Each row is a point on a landscape with many peaks, with its height.
From any point a climber steps to the highest of the 2 points nearest to it. It stops when none of these is higher. Distance is the straight distance between rows; heights are no part of it.
minu (h 38.1): [-16  28 -21  16 -30  12   9 -28   6 -28  23 -16 -25 -20  17 -20  10  27
   0  19  -7  -2   3  13 -30 -51  31  13 -18   9 -27   2  -7  41]
deku (h 47.3): [ 45   3  17   9  -6  -4  10  31 -17 -22  17  16 -27 -18  -8  -8  -8 -37
 -11  15  20  23 -27   0 -13  39  34  13 -29   0   7  25  -3  39]
fazu (h 35.8): [-44 -12   9  26 -14  18  42  12 -23   9 -14 -10 -13  -9  33  27   2   5
  15   2  -8  12 -13 -10  14  37  16  22 -27 -44   5 -36  30   1]
rula (h 46.9): [ 37  -7 -12  -3 -28  15  -4 -14  33  20   9 -24   0  -7  -1 -14   3   7
 -19  31  -6  -9  13   2  -5  -2   6  -2  26  28  -8  18 -64 -19]
dag (h 49.4): [ 14  28  15 -14  29 -23 -17  24 -52   0 -56  59  20  17   1  36 -20   2
  -5 -41  22 -16   5 -34 -22  14 -13 -46  18 -35  -6   1  -7  13]
zipek (h 18.1): [-24  -3  13  39  48 -23  25  15 -10  14 -19  22 -36  35 -26   8 -11 -17
 -18 -33 -15   8 -44 -15 -36  23 -20 -24 -26 -15  -9  -7  24 -11]
sulap (h 33.0): [  7 -31   2   8   8  -4   7 -42  33   1   3  -8 -28   2 -14 -10  -3  -1
 -26 -35  -4 -38   5  32  -1 -33  -5  41  19   9 -42  32  -5 -45]
Bonek (h 5.3): [ 33  20   1   8 -12  -5  24  12  43 -44  31  27 -25  -6 -19  -3  -2 -13
   4  21  17   3 -17  12 -33 -19  38  10 -36   2 -10   2   6  37]
besur (h 10.0): [  2  12   4 -10  -1 -20 -50  -4 -26  18 -40  -5  38  27  26  14  33   0
 -27 -30  23 -23  -7  -1  -7 -18  29  -6  25  16 -27 -24   3 -40]
Larob (h 33.6): [-24   7 -26  51 -13  50  19 -18  -4 -15   2 -40  -3 -17  61  -7  41  47
  16  28  16 -11   6  17 -22 -25  14  28  -9  -6   0 -34   6 -19]
Bok (h 22.9): [-47  51  14 -25  11   9  -8 -13 -33  -4   3   3  33   8 -11   1 -10  12
 -23  -3 -50 -18  -3 -20  27 -10 -22 -25  15  -6  -6 -10  33  24]
Litis (h 44.8): [ -2  -3  -5  49  24  32 -17  -2 -14 -15 -35  -6 -46  -3 -13  -8  33  -3
   5 -25  -6  -5 -38  10 -60  -8  16 -15  -3 -36 -42 -24   5  -8]
kosi (h 31.9): [ 10  20 -22  25 -23 -17   7   2   8  -3 -12   0  30 -12  47 -10  55  23
  42   3  34  15  -4   0   4   4  16  43  -5  -3   0 -30  11 -12]
Kap (h 53.4): [ 24  -6  -8  13  23  10   6  -8  26 -22  25 -14 -36 -25 -42 -14 -13   0
  -1  37  -2   6  10  14 -26   1  -3  13 -32   8  20  14  -5  13]
taki (h 13.7): [-19 -12  -4  12  10  12  -8 -41  -1 -13  -8 -27 -11 -17   7 -23  40  10
 -24  -4   1  -3   9   4  -2 -40  -4  49  23 -19  -9  -2  12 -49]
kura (h 31.5): [ 17  -5 -23 -17   2  -8   1  -1  41  -2  41   8 -10  -7 -17 -27  20   5
  43  11  18  15   0  17  17 -18   7   6 -27  34  31  35   5   5]
pufep (h 17.6): [ -3  19  24 -29  14 -21 -32  -8 -49  14  -2   0  13 -11 -12  -5   3  -5
 -20   8  19  25  15  -9  21  29  -3  -9   0  31  23  -1  18   3]
bop (h 43.7): [-26 -23   6 -38   4 -11  -6 -15  22  21   0   7  48  16 -24  23   1   0
 -17 -21  -3 -27   5   6  54 -16 -25   5  22  29  -3   5  24 -20]
lezes (h 31.3): [  1 -12  26 -35  23 -21   1  18  11  -4  19  18 -10  16 -48   4 -18 -19
  25 -10   0   5   5 -10   7   6  -4 -38 -14  -8  32   6  18 -13]
Dimen (h 22.4): [-20   1   9  20  42   7 -21 -18 -43 -22 -22 -23 -34 -17 -21 -15  22   1
 -25  -3   3  -9 -27   6 -20   5  -3  32  -6 -11  -6 -11  30 -18]
Ramap (h 28.3): [ 11   6 -25  32 -20  10   2  15  -5  14   6   7   4 -10  14  -5  22  -1
  25  25  25  18 -16   1   7  24  27   8 -33  30  -4 -14  -9  40]
difo (h 45.4): [ 28 -34  -8  26 -20   8  -2  28 -10  14  -4   8  -9 -22  18  24 -32 -30
 -13   8 -24  42  23  27 -27  63  10  19  -8 -18  -6 -28 -28  60]
Zug (h 19.8): [  8  23  19 -19 -14 -26  -3 -15 -23   7  10  -4  16  -3   3  -9  10 -10
 -13   8   6  33  43 -17  12 -16 -17 -17   9  17  11 -12 -11 -11]
fulav (h 41.6): [ 20   4  10  27   7   3   2  13 -46 -13 -18   9 -33 -35   2 -13   4 -16
 -26  -5  11  15 -48  21 -19  36  38  39 -29  -6  -2  21  11  19]
Tiv (h 59.2): [ -2   5   3 -23  14  -2  -9 -12   2  24 -12   5  18 -27 -32   9 -24   5
  -9  22 -26  -7  -2  -7  32  32 -11 -10  11  -9  20  -7  -9   9]
Nanu (h 41.9): [  0  13 -17  45  25  13 -13  11   6 -15 -27 -13 -14  23  27 -16  52   6
 -11  -9   3  -7 -51   4 -66 -28  28   1 -12 -13 -21 -33  40 -15]
fuga (h 13.5): [  6  44   6   6   6  -2   7  16 -15  -6 -11  38  30 -13  10  18 -20 -25
 -34  -5 -45 -25 -14 -30  -4  30 -11 -36  11 -37  10   5  18  49]
monev (h 31.1): [ -3  -8 -35  -9 -17  21  20 -24   4   7   4 -22   2   8  20 -28  19  13
  28  -9   1  23   1  13  37 -39 -25  34  10  75   1  48   9 -34]
Nilad (h 19.1): [-11  13  15  15  30 -15   8  23 -53  18 -38  19  -2  21 -11  23   1  -2
 -10 -21 -34   9 -34 -16 -10  17   8 -22  -5 -35  -1 -18  27   7]
zivav (h 11.9): [ 13  51   1 -20 -13 -15 -13  15   3  -9  17  20  38  -4   3  19 -37  -2
 -11   5 -35 -28  20 -22  -5  15 -19 -58  12 -15   7   9 -11  44]
lel (h 14.3): [  8  25  15  24 -33 -26 -38 -10 -25 -12 -13 -13  -7 -16  48 -18  27  -3
   3 -11   6  27  11   0 -40   3  16  -3  -2 -12 -46 -25 -30  12]
kupi (h 30.5): [  4 -10  11   0  27   2 -10  -3  27 -10  20  17 -22   2 -33 -16  10 -18
  14 -10  34 -20 -42  -3  14  23  24  15 -33   6  -7  11  17   0]
sis (h 46.0): [ -8 -13   7   6  18  12  13 -29  17   5   7 -10 -29 -14 -42  -4 -17   4
   3  20  -4  -4  24   5  11   0  -9  11 -16  -5   5   1 -14 -28]
fenos (h 31.4): [ -7 -40 -15 -26 -13  -5 -35  -9 -30  28 -15   2  19  33  23   7  13 -19
 -54 -35  15 -31  24  -5  17 -38   1   3  38  51 -16  36   4 -18]
doni (h 43.0): [ 29  13   5 -32   8 -10 -21  28  -4  -4  20 -30  12  19 -39  11 -60  30
  15  35 -35  33  27   9 -14  -3 -19 -44  28  15  30  12 -42   9]
pom (h 36.5): [-26 -33   0 -21  -3   0  -7   5   4 -27  13 -38  25  10  39 -16  53  20
 -23  -2  27 -17  -2  19  11 -29 -11  77  25   8  -8 -18  34 -52]
Gane (h 12.4): [  4  22   4  -4 -16 -16  -7 -28  11 -27 -11  -4 -14 -24  17 -22  34  12
 -21 -14  10 -13  -6   0  -6 -46  24  49  14 -14 -25   8  13 -22]
vib (h 9.2): [ 26  -2  -3 -32 -28 -23  14   8  30  28   8   7  28  17  -4  -2 -15 -12
  10  -4 -19  -1  17  -9  27 -11   2 -16  26   8   8  17 -25 -16]
gafov (h 55.0): [ 22  16  19   3  34 -26 -28  10 -43  -6 -50  38  -2   9  -9  20  17  -5
 -25 -30  37  -8   0 -25 -29  -7 -15 -10  21 -15 -10  -4   8 -21]
gerad (h 36.7): [-14   1 -14  37  -2  28  18  -1   7 -13  11 -26  17  14  48 -37  56  29
  12   4  32 -19 -20  10 -12 -38   0  29  22  22  -9 -20  18 -44]
nesu (h 7.3): [-12  20  19   8 -35   0  34  11  -1  14  10   8  19   1  23   8 -16 -10
  -9  27 -28  13  13 -18  11  34 -13 -24   8 -28 -11 -42  -9  49]
zaz (h 16.9): [-16  30  22 -14 -41 -32   3 -24   7  23  -5   9  71   5  61  15   0   3
 -38 -17  14 -17  27 -27  25  -3 -33 -22  32  14  -3   0  -1  -6]
tuzi (h 26.3): [ -8  -9 -11  42  -2  31  21 -11   6   0   9  -9 -22   1   9  -7  25  -1
  18  18  22  -5 -26  -1  -4  15  31  13 -33   3 -21 -18  -1   6]
Kanan (h 44.4): [ 16  -5  19  15  31  14  16   0 -32  -8 -19   6 -38 -17 -51  14 -24   7
  -3   3 -11 -10  -1  10  -9  27 -26   0  -6 -18  -4 -10 -17 -14]
kel (h 53.3): [-15  15 -22  -5 -30  20   4 -27   8  35 -16 -26  28 -15  16  -2   3   6
  -5  40 -22  15  16  -4  17  19 -23 -35  19  17   8 -13 -39  21]
tumu (h 40.4): [-23 -22 -17  -8   0  26  21 -41  40  13   7 -23  -8  -5  -4 -12 -17   6
  31  12   3  15  27  10  36 -12 -23  22 -18  16   8  20  -6 -32]
bizu (h 1.8): [ 37 -13  13 -18 -15  -3   4  28  28 -11  36  -2 -16   8 -35  -1 -10  -4
  36  32   6  15   0  15  -4  33  29  -8 -31  15  40  -9   2  11]
Dov (h 8.0): [ 20 -22 -18 -15 -30  13  -5  15  55 -30  51 -17 -49 -21  -5  -2 -31  12
  30  27   9  -3  24   2  -9 -15  25  21 -19 -20   7  23 -29  -2]
pev (h 26.2): [-28   5 -16   5 -12  14  27 -20   8  33  -6  -6  62  35  49  13  19  14
 -19 -25 -29 -36  -9  -9  24 -42 -15 -23  54 -11  -7 -12  28 -22]
Faz (h 61.1): [  6   1 -13 -14 -15  11   2   9  16  23  10 -24  14 -17  -7   5 -30   8
   6  52 -29  21  17  -5  12  40 -10 -22   2   1  25  -8 -44  39]
Seg (h 27.5): [-11 -34  -2   9  -3   4  20 -14  -4  31 -20 -14  36  35  46   6  33   0
 -25 -31 -15 -16  -6   8  27 -28 -10  23  57  13 -15  -2  40 -50]
fifi (h 52.0): [ 41 -19  -3   9 -10  -3 -16  35  10  -2   4  -6  -7 -18  -7  14 -30 -11
   4  36 -27  26  29  13 -27  46 -11  -8   7 -21  12 -18 -45  43]
kuf (h 24.9): [-31  29 -12  14 -15  -5  19  -7  -4  23  -9  13  65  31  64  17  22  10
 -14  -6  -8 -24   9 -27  -3 -28  -5 -47  27 -20   9 -32  26  15]
kefi (h 23.0): [ 30  19  11 -21  -4 -30 -33  -4 -22 -11  13   0  -9 -19   1 -20  -3   0
   8  12   6  41  44   3 -15   4 -14 -23   7  17   1  18 -45  14]
Bito (h 37.6): [-17 -18  17 -32 -16   1 -20 -11  10   4   2  -3   1 -12 -15   2   9  -2
  -4  -3  19 -10   3 -15  42   5   1  29  15 -11 -14  -5  -8 -19]
Vova (h 58.2): [ 34 -18  -3  39  44  12  -7  15  25 -44   7   2 -46 -13 -45  -6 -27  14
  26   9  -1 -28  -6  18 -53  -7  -7   4  -6 -29 -17  17 -32  17]
mek (h 38.8): [-54 -40  -2  -1   9  -1  -2  -1  21  -5  -6 -17  12  20   7   7  42  28
 -22 -15  29 -25 -17  28   5  -2 -17  69   0   3 -21 -32  38 -56]
loro (h 44.2): [ 17   7  21 -35  31 -34 -19  26  -6   5 -22  54  19  16 -31  34 -44   4
   1 -30  23 -27  14 -25  -4   8  -3 -44   6 -20  20  13   1  -4]
Kotu (h 28.1): [  4 -19  14 -13  29  -5 -13  14 -15  -3  20   7 -32  -4 -46 -18 -21  -2
  39  -3 -11  24  -2   2  23  20   5  -8 -13 -22  12   9  -3   7]
niv (h 14.6): [-21  30   3 -17  26 -15  -6  15 -19   6 -15  40  32   1   1  17 -10 -12
 -33 -24 -17 -31 -19 -43  19  12 -14 -21   3 -37  34  11  54  34]
Ped (h 35.2): [ 18 -47 -13  39   7  42  14  30 -28  -4 -16  14 -48  -2 -18  27 -43 -22
  -5 -14 -33  13  -6  34 -42  31  -2   8 -18 -34 -29 -20 -21  43]
panuk (h 47.4): [ 43 -13  27   7  21  -1  24  39 -48 -16  -3  12 -24   9 -51  16 -45   3
  18  10 -22   7   6  26 -26  35 -23 -16   0  -8   9  -4 -30  22]
nuta (h 35.6): [ -3 -17 -35 -22  -1  23   5 -10  39   5  30 -30 -12  -7 -22 -10 -17  14
  46  38   4  33  17  13  26   3  -8   5 -31  28  38  18 -19   0]
Vomul (h 19.9): [-28  13  16  -1  25  10  -4  19 -56   7 -52 -12  11   6  16   5  17  -3
 -29 -23 -46 -15 -57  -8  -3  33  -3  -6  23 -33  -2 -25  29   1]
zari (h 24.8): [-38  -4  10  25  35   6   4 -23   6 -28   9 -20 -54 -20 -17 -30   2  -9
 -11 -11   3  -4 -26  -1 -19  17  -4  32 -42 -16  -5  11  24  -2]
lor (h 38.3): [ 23   6  13 -69  -5 -22 -17   9  13   5  26 -12  16   2 -40   4 -42  22
  28  16 -23  31  25  12  23   8 -12 -36  14  10  50  20 -15 -19]
binug (h 36.0): [-16  16  24  -1 -20   1  34  39 -16   6   6  22  27  14   9  20 -10 -36
  -5   5  -4  -2 -40 -24  22  35   5 -20 -13  -5  21 -11  29  35]
Sede (h 48.9): [ 36  -8 -16 -16   4   1 -38  39   5 -14  29 -28 -20   1 -32  -1 -31  27
  21  43 -14  46  31  23 -41  -3 -13 -15  20  12  24  13 -51  21]
tam (h 34.6): [  9  14  20 -65   9 -32  -5   1  -2  15  16  14  24  16 -34  10 -29  -2
   4 -12  -4   0  31  -8  28  -7  -2 -51   4  15  47  18  17 -15]
Zopak (h 31.0): [-20   0  -8  25 -12  30   1 -15 -17  15 -16 -39  14  -2  47  -3  38  26
   6  15   2  -8 -12   5  -1   6  21  -2  13  -4 -14 -58  -3 -19]
bulub (h 6.6): [ 21  17  -1  26   3 -13  19   0  42  -5   3  35   2  23  -4   1  20 -22
  -7   9  30  -4 -13  -6 -24 -24  32 -10 -24  10 -17   1  13  -9]
pir (h 8.1): [  6 -24 -13  10 -29  -4  51  -4  36  22  21  11  14  28  17  -3  14  -9
  29  -6   5   5   9  -3  29 -33  -7   5  12  19  -4   9  -7 -16]
Mani (h 54.3): [ 40  12  17  10  19 -25  -6  27 -36   0 -17  32   4  -7 -18  18 -16 -20
   1   0  -5  11   9   5 -23  30  -2 -33   1 -13   1 -13 -26  23]
zod (h 7.5): [  4   5 -16  16  -8 -25  14  -3   5  24   1  16  29  42  22   3  20  -9
   7 -19  16  -4   7 -10  -4 -38  26  -9   1  20  -7  -2  10 -19]
kad (h 6.2): [ 11 -19 -25 -17 -12  20 -27   9  47 -37  47 -54 -53 -22 -16   7 -48  31
  25  44   2  14  23  15 -29  -1   3  13 -27  -7  41  41 -12   4]
Gidul (h 23.5): [  1 -27 -10  -2  14  28 -22  19 -24  -1  12 -17 -49 -32 -14  -4 -40  13
  25  22 -17  16  17   5   9  28  13  -1 -19 -21  12  16 -35  22]
gapa (h 23.9): [ 39  13 -17 -48 -47 -10  25 -15  41  -8  31  -6  -5 -25  18 -24   6   3
   7  18   6  30  27   9  15  -6  -9  29   3  39  23  48 -29 -14]
sut (h 15.8): [-42  -1   6 -13  41 -28 -13   7 -25  25 -21  26   8  29  -4  13  -4 -10
 -16 -34  17 -23   1 -50   4  -5  -1 -25 -14 -21  37  -9  52  -2]
nis (h 8.6): [-16  -1  21  23 -12  -3  24   2  -2   5   5  12 -19   2  10  17   2  -1
 -13  17 -14  27  22 -13  -9   4   7  -7   7 -53 -20 -45 -16   7]
suz (h 9.1): [-40  10   1 -19   2 -16 -12   2 -15  26 -22  11  50  43  19  21  18  13
 -15 -26  11 -42 -19 -12  13 -16   7  -9   8   8  -6 -26  36 -29]
bag (h 66.1): [-30  11  -1 -10  19  14  27 -17   3  24  -4   6  28 -16 -25  16  -3  10
   0   5 -10 -12 -24  -4  44  34 -22  10  -5   5  28 -20  35   9]
lepa (h 41.1): [-59 -35  11 -20  -1  -7  -8 -13  14  11  -6  -2  33  10 -16  26  28   9
 -24 -15   5 -22   1  15  40   1 -18  40  18  -7 -17 -27  22 -29]
rim (h 59.6): [ 60  -4 -10  -1  13  -7 -21  14  40 -14  -2   0 -18  -8 -38  -7  -8   7
  -3   5   7 -29 -10  12 -24 -22  18  -6  15  -2 -12  34 -41 -19]
Ronep (h 11.0): [ 26  15   2  -1 -19 -23 -38 -12   1   0 -22  12  17   1  34 -12  41 -21
 -35 -30  23 -10  -6  -7  -1 -30  25  27  25   8 -39  17  -6 -30]
roda (h 47.5): [-23   9 -16 -45  -8  -2  15 -17  25  21   8   8  56  18  -1  13 -23   4
  -9  -2  -7 -35  18 -16  46 -21 -38 -22  16  39  27  25  11  -2]
Vogiz (h 59.8): [-33  13 -14   6   3  24  48  -9  29  14  18   1  32   3 -16  19 -21  15
  28  23 -34  -3  -9   3  36  19 -34 -21 -18   4  25 -24  27  30]
Lusib (h 33.7): [-15   9   4   6  -9 -14  22   2 -14   4 -24  -2  12 -15  32   9  36  11
  20  10  13  27 -10  -9  14  31  11  38  -9 -28  21 -48  27  -9]
kip (h 18.2): [ -7  12   2 -52 -55 -20   7 -12   0  26  -4   6  68  15  55  14   0   1
 -23 -31   0  -4  25 -12  52   3 -50   2  43  58  10  36   4 -10]
tifov (h 52.2): [ 44 -28  -2 -11 -10  -2 -15  -5  41  12  -9  -5  10   3 -11   2   6 -16
 -35   0  16 -36  -2   3   1 -13   6   9  38  21 -17  28 -42 -36]
suvev (h 42.6): [ -2   8   2  -3  29 -12   1 -37  37 -46  14   4 -39 -33 -36 -22 -25  30
   8 -37   4 -28 -14  34 -14 -28   2  24 -17  -9 -14  41   6   5]
kuvek (h 12.3): [ 21  26  -2  32 -33  -6 -15  -3   7 -24   0  15 -30 -15  33   6  11   2
   8   4  10  23  20   4 -35  -8  42  19 -15 -39 -56 -17 -25  20]
kogav (h 36.6): [ 24   2 -13  -8   1 -16  20 -40  48 -18   3   9 -14 -13 -19 -16 -10   5
 -15 -29  -8 -35 -21  31  -2 -40  15  41   1  22 -17  51  -1 -16]
migis (h 15.9): [-28  18  15 -43   4 -28 -44 -10 -37  10 -14 -23  46  -1  14   1  24  10
  -7   1  14  27  19  -3  36   3 -16  16  17  40  18 -23  26 -17]
Bovo (h 14.9): [-46 -15  13 -12  29   6 -15 -25  -4   6 -26 -34  14   7  -2 -12  17  13
 -25  -4 -20  10  12  -9  12 -40 -30  20  31 -16  -7 -30  24 -48]
laz (h 61.6): [ 41  30   9  26  16 -34 -38   2 -22   4 -43  31  14 -11   9  14  13 -13
 -13 -14  17  19   5 -10 -34  16  11 -25   0 -11 -25 -10 -21  -1]
Bolok (h 58.1): [ 46  -6 -27 -13  10   7 -19  19  20 -38  27 -28 -39 -13 -35 -18 -28  36
  21  25 -12   7  12  28 -49 -42  -9  -2  26  11  13  47 -51  12]
mer (h 29.7): [ 18 -41  -9  13  -6   4  21 -30  16  20   4  -7 -11  19  25 -18  12 -17
 -29 -20 -10 -16   0   8  18 -31 -12  25  39  25 -25  33  14 -35]
zeded (h 2.9): [ 27 -37  22 -12  -5   3   2  62  13 -15  43 -14 -16  26 -32  14 -33 -20
  23   9 -16  33 -13  26 -11  43  12 -16 -24  -1  49  -4  23  33]
kade (h 29.8): [ 13   4 -35  21 -52   1  21   2  33  -4   5  19  12 -21  44 -14  43  16
  42 -17  41  15   4   5  28 -14   5  40  13   7  -2  14  -7 -12]
liga (h 27.9): [-29 -15  -1  46  13  21  38  -7 -24 -30   5 -10 -62 -30  -3  -7 -20 -13
 -13  -7 -10   4 -24  27 -37  18   6  37 -64 -15  11  19  28  13]
Duni (h 39.5): [ -3   9 -21  27  13  -1 -17  -4   3  -9  -5 -15  11  20  49 -26  57  -2
  -9 -12  15 -25 -24  -5 -37 -61  28   2  14   3 -13  -7  23 -30]
Zapa (h 27.4): [ 41  19  -7 -39 -11 -29 -18  -3  23 -14  31  11 -13 -37  -5 -24   3  12
   8  15  11  22  16  13  -4  -7  15   8 -13  16  24  39 -23  21]
fudo (h 54.8): [ 24  -3  35   0   5 -21  21  39 -32 -22   8  36 -30   4 -15  -1   2 -49
 -13 -20  22  20 -14 -12 -30  19  14 -16 -27  -7  28  18  22  10]
rur (h 28.8): [-20  -8   2  35   9  35  -4  -5 -22  15 -28 -21  -7  13  11  -7  34  -9
  -4   0   5 -17 -51  -1  -1  25  27 -13  -7  -4 -28 -36  10   0]
fut (h 49.0): [ 15 -12  21  24  12  -2  33  44 -55 -10   3  26 -30  21 -25   6 -20 -42
 -11 -22 -12  35 -17  14 -33  10   5   2 -29  -7  -1   3   7  29]
zozof (h 25.3): [-63  16  18 -21  16  10  -6 -10 -40   4  -2 -26  15  17  -6  -9   1   7
   7   6 -25  10  -9 -15  32  -1  -5  -6  -1  12   0 -23  35   0]
rodap (h 64.7): [  2  -7 -12  -8   9   9  15 -25  61 -28  36 -18 -42 -38 -27  -6 -19  17
  18  20  19 -18  13  27  -1   6   5  19 -51  14  41  26  14  -6]
divub (h 39.3): [-26 -14  20  -9 -14  17  46  15 -16   5  11   1  -2  -6   1   4 -11 -25
  23  14  -9  31 -14  -1  36  42  -3   3 -32 -16  24 -14  21  25]
piza (h 49.3): [ 30   5  18  13  48   0 -18  -5 -40 -24 -34  29 -33 -14 -43   7   4   4
 -22 -11  24 -18 -15   6 -27   4 -27  10  20  -6 -18   1 -17  -5]
zanib (h 29.1): [-19   3 -19  39 -35  24  28 -13  15  33 -12  -5  40   6  46   5  30  27
  27   2  -3 -15 -12  -3  20 -15  -5 -11  28  -1 -14 -38 -18  -5]
pumo (h 14.7): [-30  -9  -8 -29  14  -3 -32 -16 -18  12   0 -13  37  19  15 -11  24  -6
  -7  -4  32  20  21 -15  32 -39 -21   9  14  42  18   5  32 -25]
kuro (h 53.1): [-41  15 -12 -16  -8  20  34 -10  43   4  38   5  45  29  -1   2 -24  12
  18  14 -23 -27   2 -12  39 -17 -35 -40   6  16  11   1  17  18]
rom (h 19.4): [-26  -8  -9  -7  -9  28 -26  -8 -31  13 -11 -19 -30 -30   9  -9  -2   6
  10  22  -2   9   8 -18  26  34  21  10 -12 -13  -5   1 -32  15]
Mezub (h 49.5): [ 18 -12 -11  51  36  32  -1  -8   0 -31 -22  11 -64 -16 -22   8  10   6
  18 -10   2 -13 -10  15 -50  -5  -9  -3 -10 -50 -47   2 -24   7]
Ran (h 22.0): [ 31  -6  21  29  37  25  -2  24  -7  -5 -46  26 -32   5 -30  14 -17 -31
 -20 -13  10   0 -58  -3 -17  43  18   4 -20 -14 -35  13  -5 -10]
zilo (h 19.7): [ -1  12 -13 -18 -52 -21   7 -14  -5  22  -8  -8  47  -1  60  -9  30  16
  11 -18  17  26  14   9  42  10 -35  32  33  60   1  18 -14 -29]
nak (h 33.9): [-22 -28 -28  20  -8  27   9 -24   4  -4   7 -41  16  12  48 -36  41  16
  21 -14  -1 -12 -13  19  21 -40 -22  47  29  47  -9  18  23 -41]
tun (h 28.4): [-48  -4  -3   9  18  19  -4 -18 -12   2  20 -25  -8  13 -12 -34  13  -2
  32   2  11   7  -8  -2  24  -9  -6   8 -21  25  -4  -6  16  -6]
Navut (h 34.0): [ -1 -21  -1 -21 -21  11  -7 -11  42  -6  17  12  -4 -18 -17  -5  28   2
  21   1  48 -24 -17   2  43  12  11  38 -16  10   9   5   2 -19]
tus (h 35.3): [ 15 -31  -1 -41 -14 -17 -32   7 -14  19 -33  24  22  27  12  19 -29  -9
 -38 -47  27 -44  38 -21   5 -29  15 -20  31  21  -6  39 -10 -18]
kodo (h 17.0): [-47  -6  17  17  52 -32  -3  -2 -19  11  -2  10 -17  41 -17  -1  -6 -17
  -5 -39   6 -11  -8 -28 -28  -8 -15 -43 -24  -9   8  -2  37 -13]
detiv (h 39.7): [  4   9  21 -50  -9 -27 -16   9 -10   5 -30  47  36  17  -3  34 -47   7
 -32 -44  32 -54  40 -30  -2 -15  -4 -31  23 -12   4  19  -9 -13]
vanuz (h 10.2): [ 14  -6  -2   1 -29  -1  14   5  28 -16  24  13 -33  -6   5   2   0  -9
  19  16  11  18  30  -8  -5   6  27  12 -18 -34 -22 -10 -21   5]
vosib (h 24.5): [ 48  -5  14  14  47  10 -25  46 -16 -28  -8  22 -24  14 -40  -1 -22 -19
   7   2  20  -8 -32  -3 -29  19  26 -28  -9   1 -13  25 -11   8]
mup (h 21.4): [ 15  20  -1 -24 -64 -19  21 -22  25   8  10   1  24 -29  34 -14  23   6
  29   6  24  42  36  13  38  13 -25  31  -4  33   9  11 -20 -20]
neb (h 23.3): [-16  29   7  23  -8 -20  10  18 -11  18 -28  31  52  21  52  33  -2 -24
 -20   5   0  -7   1 -32 -23  16   4 -45  -5 -18   3 -29  16  38]
luket (h 39.4): [ 32 -34 -21  24  -9  27  -7  42  -6 -19   8  22 -51 -18   0  21 -43 -25
 -17  -2 -11  20  12  34 -41  28  21  42 -25 -13  -9  -9  -8  59]
Domi (h 73.6): [ 43 -23  -4   3  24  11 -30  14   8 -15  12 -22 -38 -15 -40 -14 -21  25
  29  10  -3 -17   4   6 -23 -10 -13  -5  22 -13  -9  23 -60   0]
nelo (h 51.8): [-30   6 -16  -5  21   2  -3 -43  36 -33  24  -7 -54 -53 -13   6 -25  27
   9 -12  17 -42   3  25  -7 -17  21  27 -54  -5   9  39  21  -1]
fel (h 17.9): [-31  21   6 -32 -20  -1   3 -16 -15  20  -2 -15  38  19  23  -2 -10  -1
 -14   3 -20  18  34 -25  30 -40 -25 -32  33   5   2   5   5 -11]
rodi (h 16.4): [-14  14  17   4 -19   0 -33  -3 -41  10 -10 -19   1 -14  26 -24  22  -9
   1   6  -8  25   9 -21   8  19  11 -12  15 -14 -21 -22 -29  15]
posom (h 27.3): [ 23 -17   7  12  22   0  -7  43  20  -6  15  17 -17  33 -27   6 -18 -29
  19   2  10  -6 -35 -13  -5  24  40 -15 -35  -6  -7   4   1  12]
Roga (h 15.5): [ 13  15  35   2 -44 -40   4 -21  -2  14 -15   8  37   5  51   2   2 -12
 -31 -14   0   0  24 -19   4   2 -11 -25  30  -1 -39  -3 -33 -21]
Bem (h 21.0): [-37  22   8 -21  16  11 -36  -8 -43   2 -37 -17  29  -4   6  15  14  10
 -40 -18 -43 -27  -9 -11  -2  -7 -22 -23  42 -26  -6 -36  26   2]
tifu (h 48.1): [  2  -2 -22   7 -32  27  13 -33   7  40  -7 -33  12 -13  31 -15  27   2
 -20  26 -27  15  27   5   5 -16 -11 -11  27  23 -13   6 -50 -19]
Sot (h 44.0): [  9  41  -1  17   9  -8  -2 -17 -14 -35  -7  10 -25 -18 -12 -17  19   8
 -14   3  -4  -6 -12  10 -45 -46  17  -1  -9   4 -25   4  -3  31]
sebo (h 50.5): [ 53  32  -4   8   9  -2 -29 -13   7 -28 -16  21 -18 -40 -14 -10   4  12
 -11   9  14  -6 -11   9 -32 -14  16  -2   3  -4 -20  21 -32  24]
sodid (h 8.4): [-19  15 -19  11  14 -13 -11  -7   1  41 -21  16  34  33   0  18   7   4
  20 -21 -17 -15 -17  -7  10 -11  28 -39  -4  -1  -8 -23  13   5]
vesi (h 33.2): [ -3   1  -2  -1 -27  -3  17  40   8  21  28  19  32  10  14  10   4 -27
  26  27  11  27  -1 -23  20  32 -12 -36 -14  18  31 -19   8  50]
Pedus (h 16.3): [-31  -3 -10 -25   1  11  -7 -38  -7  17 -17 -28  14  -4   2 -13 -10   1
   2  10 -24  33  21  -7  40 -42 -33   3  26  -9 -14   3  -2 -28]
vove (h 10.4): [ 19  15  11 -11 -11 -28   4   9  14  13  -9  24  31  16  -6  18 -29 -10
 -12  -6 -21 -24  24 -19  -1 -12  -9 -53  32 -15  -5  -8 -31   3]
dud (h 43.9): [ -9 -26  13   5   2  11  36  30 -37  -1  22   0 -20   6 -22   9 -36 -35
   2   1 -42  48  -4  21   4  27  -5   7 -27 -15  13  -3  15  26]
lema (h 32.4): [-37  13 -12   6   2  19  -6 -39  -1 -25  19 -27 -28 -12   6 -39  17  22
  22   8   9  -2  -7  10  -2 -35  13  37 -30  14  -7   8  17  -4]
Bega (h 30.8): [-12   8 -12  22 -19  11  16  17  -6  18   5  14  37   8  12   2  21  -2
  31  15  30   3 -20 -19  29  17 -13 -18  -4  37  16 -23  -1  17]
Par (h 31.2): [-25 -34 -18  50  17  33  16  -5 -12   4   0 -16 -48   0 -11   2 -25 -15
   1  -1 -29   3  -4  18 -27  26  10   5 -44 -19 -11 -15   5  21]
zis (h 4.3): [ 16 -37   3 -10  10  19 -20  37  20 -33  49 -41 -53  -3 -27 -11 -45  -3
  36  30 -13  32   4  26 -22  29   5   2 -28 -10  39  21   8  27]
lirur (h 0.8): [  8 -14   8  -3 -17  -9  36  19  37  11  28   0  -6   8 -41  16 -29  -1
  14  32 -16   2  19  10   0  24   2 -16 -19 -12  21 -38  -7   7]

For each start below, name the point where the climber stops.
vanuz: Domi
vosib: bag
niv: Domi
kip: rodap

For each start below, name every point that the climber comes to, in order.
zaz: kip zilo mup gapa Zapa kura nuta tumu sis Kap rodap
pir: vib vove zivav fuga niv sut kodo zipek Nilad Vomul Bem Bok zozof tun lema minu Sot sebo rim Domi
zis: kad Dov vanuz kuvek lel rodi rom Gidul Kotu lezes tam lor doni Sede Bolok Domi
nis: vanuz kuvek lel rodi rom Gidul Kotu lezes tam lor doni Sede Bolok Domi
neb: kuf pev Seg mer sulap kogav suvev nelo rodap
